The views of a scene show one set of named points, each view turned or mirrored, shifted and resized as a whole, with a little noise and some points left out.

Scene 1
View 1
zulod: [ -2   7  13  36  23  19  10  26   6 -16 -21  28  -2  12  24  10 -11   7
   6  -4 -22 -18 -11  -6 -22  -7 -11 -19  15  24   6  -2 -18 -14 -10 -17
   4 -14   4  11 -17  16  -5  19  -2  17  -4  -4 -15  21  -8 -22]
mupez: [ -7  -8  -4  10   1   9  15   9  -1  -2  13   3   6 -13  -6  -1  -2   9
  -5   8  -4  -1  -5   5  -8 -20  -4  -5  -2   3   9  13 -10  -3  -1  -8
  -9 -10   9   8 -15  -6   5  13  -1   6  -1 -13  -1  16  -4  -8]
fevas: [  2 -13   4  -3 -12   3   7  25 -12  -6  -4   6  12  21  -4   7  22  -3
  29 -28  10  21  24  17 -11 -24  13 -12  17  -9  36  -6  -4 -13  -4  -1
   7  -1  11   3  -5 -23  -1 -30   6  20  20 -13 -12   6  17  11]
sebin: [ -5  -9  -1  11   0   9  14  13  -4  -5   3   8   8   0  -2   2   3   7
   5  -2  -4   2   0   7 -11 -19  -2  -9   5   5  14   7 -11  -7  -3  -8
  -3  -8  10   7 -11  -6   3   3   0   9   4 -10  -6  15   1  -5]
fozil: [ -4 -11  -1   7  -6   7  12   9   0  -7   8   0   4  -6  -8   0   1   6
   2   2  -5   3   2   8 -14 -18  -1  -3   1   2  12   8  -7  -3  -4  -3
  -5  -7   9  10 -13  -7   5   3  -1  10   3 -12  -3  11  -1  -6]
Mena: [-20 -15 -16   4  -2   6  24  -7  -3  14  39  -2   9 -41 -22  -9  -6  22
 -28  35   0  -4 -23  -4   6 -30 -13  -2 -18   4  -8  33 -18   4   6 -13
 -23 -16  11  11 -18  -6  14  33  -3  -9 -12 -16   8  25 -10 -19]
Nodi: [  9  -5   7   8  -9   5   2  20   4 -25 -16   0   0  19   3   5   5  -8
  23 -21  -9   8  22  16 -33  -5   5  -4  14  -5  28 -11   6  -8 -12   6
   5   0   7   9 -11  -7  -5 -21   1  25  16 -10 -12   1   5   8]
puvi: [  0  -4  -2  14  -2   7  11   4  12 -18   6  -2  -5 -14  -4  -2 -11   4
  -8  13 -19  -7  -2   4 -26  -6  -9   3  -5   5   3  12   0   3 -10   1
  -9  -8   9  14 -20   4   4  13  -5  13  -4 -11  -1   9 -11 -10]
Lofe: [-18  -8  -7  18  13  13  24   7  -5  11  20  15   9 -22  -3   1  -3  22
 -16  22  -3 -10 -24  -8   6 -28 -11 -14  -4  15  -2  23 -27  -8   5 -21
 -13 -19  11   7 -16  -1   7  33  -2  -6  -9 -11   0  29  -7 -25]
zusip: [  6 -13  -1  -2 -16   1   7  12   0 -14   3  -7   5   5 -12   2   7  -3
  13 -10   0  15  19  17 -22 -15   6   0   3 -12  26   1   6  -3  -8   7
  -1   2  10   7 -11 -15   3 -21   0  17  13 -14  -5   3   5  11]
zibop: [ -1  -3   0  18   2   9   9   7  11 -18   0   2  -4  -8   0  -1 -10   2
  -4   8 -20  -8  -1   5 -25  -6  -7  -1  -1   6   4   8  -2  -1 -11  -1
  -6  -9   8  13 -19   6   2  13  -6  13  -2 -12  -3  10  -9  -9]
laz: [  1   7  13  34  20  16   7  26  10 -22 -25  25  -4  15  22  10 -10   2
  10  -5 -24 -17  -6  -4 -26  -2  -8 -16  16  22   9  -5 -12 -14 -12 -11
   3 -11   6  10 -18  15  -7  14  -3  21  -2  -4 -13  17  -7 -18]
sirur: [  5 -12   3   0 -17   1   6  13   1 -18  -1  -6   4   7  -8   1   9  -6
  16 -14  -3  12  21  19 -23 -13   7   0   6 -11  27  -3   7  -3  -8   8
   1   1   8   8 -10 -13   1 -22   1  20  14 -13  -6   0   7  10]
View 2
zibop: [-18   7  -1   1  -2  22 -10   2  19   1  -6   2  -7   2  -8   0 -14  -9
   6   4   1  11  -8  -4   2  -3  11   5  10 -10   8   2  -7   3   7  -5
   6   5   1   0  20  23   3   6  -7  -9  -6   1  22  21   8  18]
zusip: [-13  -6  -9  13   9   6   6  -6   9  13  -4  -6  21  -3  -9  -7 -10 -15
   1  -3 -10  16 -13 -17   1  -8  13  13  13  17 -16   6  -4  15   8   6
  10   0   4 -13 -10  -4  -1   6  -7  -8  -4  -1  21   4   0  15]
Mena: [  2  30   8  -6   9  27  -1  -9  31 -11   9   0 -11   1  17 -12  -4   6
 -13 -21  14  17 -13   1   6 -24   8  -4 -10 -21   3   9  -1 -21  25 -12
   0  23   2  15  31  32   5 -12  -6 -18   1   2 -27  32  11 -10]
sirur: [-14  -9 -10  14   7   6   4  -5   8  15  -6  -4  22  -3 -12  -5 -10 -14
   2   1 -12  17 -13 -19   0  -5  12  15  15  18 -16   4  -4  18   8   4
  11  -2   7 -15 -13  -4  -2   8  -7  -8  -4  -2  26   2   0  18]
fevas: [ -8 -18  -4   9   6   5   4  -7   3  14 -14  -5  35  -5 -14 -11  -2 -10
  -5   8  -5  22  -3 -27  -7  -9  11  20  15  12 -25   6   0  19   1   1
  11   1  15 -19 -35 -19  -7   9  -2  -5   7  -2  18  -8  -3  20]
sebin: [-10   0   4  -1   0  18  -7  -1  14   0  -9   1   7   0  -5  -7  -6  -3
  -4   4   4  17  -4 -12  -2 -11   9  10   8 -10  -4   5  -2   3   6  -7
   6  10   9  -4  -2   5  -1   4  -3  -8   1   1   9  11   5  16]
puvi: [-17  10  -2   4   1  21  -8   0  21   2  -2   1  -6   2  -4   0 -15 -11
   6  -2  -1  10 -11  -3   5  -6  11   3   8  -6   9   3  -7   1   9  -4
   5   5  -3   0  24  26   4   4 -10 -12  -9   0  20  22   7  15]
Nodi: [-22 -16  -8  10   0   9  -3   3   5  14 -13  -4  21  -3 -19  -2 -12 -18
   7  13 -11  15  -6 -18  -3   1  13  16  22  10 -10   1  -5  23  -1   1
  13  -5   5 -16 -15  -4  -2  14  -5  -4  -3   0  38   1   0  30]
zulod: [-19  -5  13 -13 -19  29 -24  12  14  -7 -23  11 -11   4 -18   5 -11  -1
   2  29  12  13  11  -7  -7   4   8  11  15 -39  19   0  -6   3  -7 -17
   7   7   8  -1   9  17  -3  14   1  -4   3   3  32  14   7  36]
Lofe: [ -1  16  15 -13   0  28  -7  -3  24 -13  -4   5  -6   1   9 -10  -2   9
 -15  -4  18  20   0  -6   0 -20   7   2  -6 -32   3   6   0 -15  14 -14
   2  22   8   9  17  19  -1  -7  -2 -11   8   3 -18  23   8   2]
fozil: [-12   5  -1   3   4  18  -4  -2  16   2  -2   1   3   0  -2  -5 -10  -9
   1  -3   0  15 -10  -9   1 -11  11   8   6  -5  -1   5  -3   3  10  -4
   7   8   3  -2  10  16   2   3  -6 -10  -4   1  10  17   6  14]
laz: [-23  -9   9 -10 -18  26 -23  12  11  -4 -22  11 -10   4 -20   6 -13  -6
   5  30   7  11  10  -8  -5   5   9  11  18 -33  18  -1  -6   6  -7 -15
   9   4   7  -4   8  15  -2  16   0  -3   0   2  40  12   6  39]
mupez: [ -9   8   5  -2   3  21  -5  -3  20  -3  -3   0   2   0   0  -8  -7  -2
  -5  -2   6  16  -7  -8  -1 -14   8   6   2 -13  -1   6  -3  -1  10  -7
   6  12   6   0  10  16   0   1  -4 -12   2   1   2  17   7   9]
View 3
fozil: [ -7  -1   4   0  -4  12   1  -4   5  -3 -10  -4   0  -5   1   7 -10  -3
  -2   6  -7  10  -5   3   4   1  13  -5  -8  -2   1   2   2  -2   5   6
  -2  -6  10  -5  -6  -3  -4  -4  -6  -3 -12   4   5   3  -8   4]
Mena: [-14   2  -7  -7   2  25  17 -23  12   6   0  15   5 -11   8   8 -12  23
   5  18 -21   7 -14 -21 -15  -2  12  11 -24   6  10 -10   0 -17  13   2
   3  -9  23 -22   3   4  11  -6 -32  -2 -35   5  14   8 -23  -9]
Lofe: [ -2  -2  -4  -3  -1  13  17 -21  10  16  -8   8   6 -10   2   8  -8  21
   4   5 -22   4 -12 -14 -10  -6  12  12 -20   6   8  -8   0  -6  15  -6
  -1  -4  17 -14   3  -4  12  -7 -19   0 -21  11   2   5 -13   0]
mupez: [ -6  -2   1  -2  -1  13   6 -10   7   2  -8   0   3  -5   2   7  -8   5
  -2   5 -11  10  -7  -3   1  -2  13   1 -11   0   2   1   1  -6   8   3
  -1  -4  12 -10  -4  -3   1  -6 -11  -1 -15   8   5   4  -9   2]
Nodi: [ -3  -3  12   4  -7   2 -10  10   4 -13 -18 -18  -3   1  -3   6 -10 -23
 -10  -4   4  14   4  22  18   3  15 -17   8  -8  -8  11   4   5  -2  11
  -6  -2   0   5 -15 -10 -15  -1  12  -3   4   3   1  -1   3  12]
laz: [ 15 -14  13  10  -6   3   0  -1   4  14 -13 -16   6   2  -4   7  -2  -1
  -4 -27  -9   9   2   1  20 -16  13   5 -11  -6  -1  14   3  -5  14   2
   1   1  -3  -4 -18  -9   3  -6  12   0  -1  17 -14  -1  12  14]
zusip: [-12   3   5  -1  -3   7  -6   5   4 -17 -15 -10  -4  -2   0   5 -13 -20
  -8  13   1  14  -1  19   8   8  15 -18   7  -4  -5   3   4   7  -3  10
  -8  -7   8   3  -8  -5 -14  -1   0  -2  -4   0  10   2  -9   5]
sirur: [-11   2   7   1  -4   5  -9   6   4 -17 -16 -11  -3  -3  -1   7 -11 -21
  -8   8   2  14   0  22  11   8  15 -18   8  -6  -5   5   4   8  -4  12
  -7  -5   6   5  -8  -6 -15  -1   5  -1   0  -1   7   2  -6   6]
fevas: [ -6   3   3   1  -5  -5  -2   5   5  -8 -26 -14  -3  -6  -7   6 -10 -21
  -5  11  -3  11  -2  31   7   7  16 -19  15  -5  -6  -1   3  25  -5   1
 -13  -6   8  14  -1 -16 -12   0  11   1  13   1   0  -2  -6  12]
zulod: [ 17 -16  13  10  -6   6   3  -4   5  18 -11 -14   8   1  -4   6   0   5
  -3 -30 -13   7   1  -6  19 -18  12  11 -17  -5   0  15   2 -10  16   1
   4   1  -4  -8 -18  -7   6  -7   8   0  -4  20 -14   0  14  14]
puvi: [ -8  -3   7   1  -3  19  -2  -4   6  -6  -2  -2   2   0   5   5 -11  -1
  -5  -3  -5  13  -1  -7  10  -4  13  -2 -15  -3   1  10   2 -19   7  13
   5  -3   6 -15 -14   5  -3  -5 -11  -4 -22   7   7   6  -6   2]
View 4
fozil: [ -7  -9  -5  -8  -4  -5   6   6  -3  -6  -3   1  -6  -4   1   0   5  -2
   2  -3   2  -1 -11  -4  -8  -5  -2  -2   7  -6   7  -1  -4  13   3   7
  -3 -10  -3   1  -9 -15  -6   6  -5 -16  -8   0  -7   4   9  -5]
fevas: [-25  -2   2 -13 -35   5  -9 -17  16 -18   8 -37  -2 -19 -18   5   6 -10
  -5  -7  10   3   0 -17   0 -10   0   9 -13   3  20  10  -6  15 -19  -3
  -4 -10  14   6  -8 -17  -7  10  -6 -10 -10  14   0   6  10  -6]
sirur: [-10  -1  -5 -14 -20  -8  -9 -15   2 -13   0 -20  -1 -24 -11   4   4 -13
  -4 -10   6   6 -12  -4   2 -11 -12   8  -9   6  17   2  -1  14  -7  -2
  -2 -15   2  -2 -15 -18 -11  16  -7 -13 -14  13   0   6  13  -1]
sebin: [-15  -8  -6  -8  -9  -1  10   8  -1  -8  -4  -2  -5  -3   0   1   4  -3
   3  -2   5  -7  -9 -10 -12  -4   0  -2   8  -7   7   0  -7  14   2   5
  -5  -8  -3   5 -11 -14  -7   2  -1 -14  -4  -4  -6   5   4  -7]
zusip: [ -6  -2  -5 -13 -15  -8 -10 -11   2 -11   0 -17  -3 -21 -10   2   6 -10
  -3  -7   5   6 -10  -2   0 -10 -11   8  -9   4  16   1   0  12  -5  -1
  -1 -14   3  -2 -13 -17  -8  14  -9 -13 -14  12  -4   5  16  -2]
zulod: [-26  -6 -18 -16 -15   8  33  11 -15 -22 -10   6   6  -1  11   0  -9  -4
   7 -11  13 -21 -21 -16 -12 -13   0 -18  25  -8  -4  -2 -24  14  14   2
 -17  -9  -9  10 -28 -20 -14  -5  25  -6  12 -24  13   2 -23   4]
zibop: [ -1  -7 -13 -12   3  -9  13   8 -17  -8 -12  12  -1  -6   7  -2   0  -6
   4  -9   3  -8 -21   1  -9  -7  -9  -7  13  -4   1  -7  -7  12  16   6
  -5 -14 -11  -2 -22 -18 -12   7   4 -12  -3  -9  -2   5   1  -1]
Nodi: [-15   1  -9 -20 -27  -4  -2 -21   0 -23  -2 -23   3 -30 -10   3  -1 -17
  -3 -16  11   1 -18  -7   4 -18 -13   5  -8   7  17   3  -9  14  -5  -5
  -7 -16   3   2 -26 -21 -15  14   3  -7  -8   6  10   6   2   4]
laz: [-26  -3 -20 -20 -18   4  28   4 -15 -23 -12   5   6  -9   8   0  -9  -8
   6 -14  11 -17 -21 -13  -8 -14  -6 -17  21  -6  -2  -1 -23  14  15  -1
 -17 -11  -8   9 -31 -23 -17  -2  25  -4  11 -21  16   3 -21   7]
Mena: [ 12 -23  -2   5  32 -13  11  38 -13  15  -8  37 -16  27  14  -7  16  11
  10  13 -11  -6  -8   3 -28  12   3  -8  22 -20  -3 -12  10  12  18  24
   7  -6 -13  -2  11  -6   5  -3 -19 -26 -11  -6 -34   5  24 -21]
View 5
sirur: [ -6   6 -15   2  13  11   0  15  -8   7 -18  -1 -14   9  25   3   4   1
 -27   0  17 -17   4  -4  -8   9   4  11  -5  -3  19   5   2   4  -8 -14
 -11  -1 -13 -16  12  -3  -9   0   7   2   0   0   4   1  20   6]
puvi: [ -9   1  16 -17 -10  19   5   5 -11  -9  -4  -5 -28   1   2   4   4  11
  -6  12  -5   0  21  26  -1 -12   9   8  11 -10   3  15  -9 -15   6  13
  -5  10  16   6  -1 -28  -5   1  13  -6  15   4  -9  -4  11  10]
zusip: [ -5   3 -14   0   6  10   2  17  -7   7 -18  -1 -16  12  23   2   3   5
 -28   3  19 -16   1  -1 -10   3   4  10  -3  -4  22   8   2   7  -6 -11
  -8  -1  -9 -11   8  -6 -10   0   7   0   0  -1   3   1  18   8]
zibop: [ -8   1  19 -16  -8  17   7   4  -8  -6   1  -4 -20  -6   4   4   0  10
  -5   8  -4   3  22  25   1 -14   6   7  10  -9   1  12 -10 -15   4  12
  -7  11  10   2   1 -28   2   2  12  -3  14   7  -9  -5  12   4]
zulod: [  6   1  40 -15   1   1   9  -4   9  -3  24   7   5 -30   5   0  -6   6
   5   0 -12  22  27  24  11 -26  -4   8   2  -1 -14  -9 -19 -20   0   6
 -18  19  -2 -15   9 -45  27  13  13  13  10  24 -11 -21  12 -20]
mupez: [  5  -4  12 -12 -20  13   6   9  -1   3   6   4 -16   4   5  -9  -7  14
  -6  15   8   2  15  13  -9 -24   2   6   6  -1  12  13 -10   1   2   8
   5   3  14  11  -2 -32  -3   6   6  -3  13   1 -11  -7   6  11]
fozil: [  2  -1   5  -8 -12  12   5   8  -3   4  -1   5 -16   6  10  -6  -4   9
 -12  10  10  -4  12   8  -7 -17   1   7   3  -3  15   9  -6   3   0   1
   1   3   8   4   3 -25  -4   4   7  -3   8   0  -8  -5   9   9]
Mena: [ 11 -12  18 -21 -56  19  10   4  -1  -1  12   7 -32  22  -9 -21 -14  26
   5  35   7   5  19  23 -15 -46   3   0  17  -1  18  29 -11   7  11  28
  26  -2  46  44 -19 -44 -13   3   2 -17  24  -9 -23  -2  -7  32]
Nodi: [-13   8  -8   1  25  10  -1  13 -10   2 -18  -7 -11  -2  27  12   9  -3
 -28  -8   9 -15   7   3  -1  17   4  13  -7  -8  12  -2  -1  -5  -9 -17
 -21   6 -23 -29  16  -3  -3   1  12   6  -1   8   7  -4  24  -6]
laz: [  0   2  36 -15   8   1   9  -4   7  -3  19   4   3 -30   9   7  -4   3
   3  -1 -11  19  27  23  10 -18  -1  10   2  -3 -15  -8 -17 -22  -3   1
 -22  18  -8 -19  12 -41  25  11  14  13   9  21  -9 -20  14 -20]
fevas: [  7   4 -22   8  15  -1  -1  21   4  18  -8  10   5   9  32  -7  -5   1
 -28   0  28 -13  -6 -21 -12  -1  -7  12 -16   6  26  -7   2  19 -15 -28
 -10  -4 -25 -22  17  -6  -2   7   2   9  -8   3   4  -4  19  -3]
Lofe: [ 18 -11  21 -17 -43   9  11   4   8   5  24  15 -13   8  -3 -22 -18  23
   7  27   9  12  16  14  -9 -50  -4   4   9   5  14  16 -14   6   4  17
  16   3  30  29  -9 -48   3  10   2  -6  20   0 -20  -8  -3  15]
sebin: [  7  -3   7  -9 -13   7   6  10   2   6   6   6  -8   1  11  -7  -8   9
 -10   9   9   2  12   7  -6 -19  -1   7   1   0  12   6  -7   4  -5  -2
  -2   3   3   1   3 -29   2   6   5   2   9   2  -9  -8   9   2]
View 6
Mena: [-13  15   4   5 -10  17   7  10 -11   9  -9  10   7  19  17 -25  -2  21
   5   2  11  27  14  14 -34 -15 -14 -19 -15   7  -2  15   5  -1   0 -11
 -19 -37  33   4  20  17 -23 -22  -2   4  -4 -21 -29   5  -6   4]
Nodi: [ -2 -16   1  -5  21  -8 -29  -7   2 -13   9  -5   3 -21  -2   0  -3   5
 -17  -5  10 -10  20  -4  -3  10  19  25  -9  11  28 -19  -5  15  -1  17
  -1  19 -10  -7  10  -3  27  17   9  -4 -12   6  28 -12   1  -8]
zusip: [ -8  -4   7  -1   7   1 -25  -6   9 -12  11  -1  -4 -16  -1  -9   0  14
 -19  -2   9  -6  25  -3 -12  10   8  21  -3  14  22 -11  -4  14  -1  15
  -7  11   5  -6  10  -4  22  -1   7  -2  -5   0  15   1  -2  -2]
sirur: [ -7  -7   6  -1   9  -1 -28  -7   9 -12  12  -3  -3 -17  -3  -6  -2  12
 -22  -2   8  -7  24  -4 -10   8  11  23  -2  13  25 -13  -5  15  -2  15
  -6  16   1  -6  11  -4  24   4   8  -3  -6   2  20  -2  -2  -3]
fozil: [ -8  -4   2   0   6   3 -14   2  -5  -3   2   0   5  -3   6  -9  -2  12
  -7  -1  10   6  16   2 -16  -2   5   6 -13   8  15  -4  -2   8  -1   4
  -9  -5   7  -1  13   5   3   0   6   0  -9  -5   4  -6  -2  -3]
mupez: [ -8  -1   2   0   5   3  -8   6 -10   1  -2   1   6   2  11 -12  -3  10
  -2   1  10  12  13   6 -20  -7   3   0 -16   7  11   1  -1   7   0  -1
 -11 -12  11   1  15   8  -3  -5   4   1  -9 -10  -2  -9  -1  -3]
zibop: [ -5  -1  -2  -7  18   2  -9   2  -7   1  -9   5  22  -4   8  -8  -9   3
   1  -8  12  10  10   9 -14   0   5  -2 -17   4  11  -1   5   4   2   3
  -5  -7  10  -3  21  15   2  15   4  -3 -16 -11   4 -14   2  -8]
Lofe: [-11  -2   2   9  -7   6   4  15 -24   7  -6   0   4  17  19 -14  -2  14
   7   8  13  24   8  10 -27 -19  -2 -13 -24   4   5  11  -2   6   0 -13
 -16 -32  14   9  15  11 -23 -17   3   8 -10 -10 -13  -7  -3  -2]
laz: [  0 -27  -8  -7  30 -14  -8   9 -26   0 -10  -6  29  -5  15   5 -13  -9
  10  -5  16   7  -2   7  -4  -6  23   2 -35  -2  20  -8  -1   7   4   0
   2  -4 -14   2  15  11  -2  30   6   4 -26   2  21 -33   7 -17]
sebin: [ -9 -10   3   5   3  -2 -16   3  -9  -4   4  -6  -2  -2   6  -6  -2  11
  -8   4  11   4  15  -1 -15  -3  10  11 -14   8  19  -3  -6  12   1   3
  -7  -3   1   2   9   0   4  -2   8   5  -8   0   8  -9  -2  -5]
puvi: [ -3   2  -3 -10  16   5  -9   2  -4   1  -8   8  23  -6   7 -12  -8   5
   1 -10  11  11  13  10 -16   3   3  -3 -13   5  10  -1   9   3   1   3
  -7  -6  17  -3  24  16   3  13   1  -6 -15 -14   0  -9   1  -4]
fevas: [ -9 -18   8  11   1  -7 -32  -4  -1 -17  19 -15 -20 -13   0   1   4  15
 -24   8  10 -10  23 -11  -9   3  18  31  -6  14  33 -14 -15  23  -3  13
  -6  16 -12  -1   0 -18  21  -6  11   4  -3  12  27  -5  -3  -4]
zulod: [ -2 -24  -7  -5  26 -13  -6  10 -27   0  -9  -5  24  -2  15   3 -12  -7
   9  -3  16   7   1   7  -7 -10  20   0 -33  -3  18  -5  -3   8   2  -3
   0  -8  -9   4  14  13  -6  23   6   4 -23   0  17 -31   6 -14]

In a view up to two points have been moved. Name them for each view, in the order of its rows, or write -.
view 1 => Lofe
view 2 => fozil
view 3 => laz
view 4 => Mena
view 5 => Nodi
view 6 => sebin, zulod
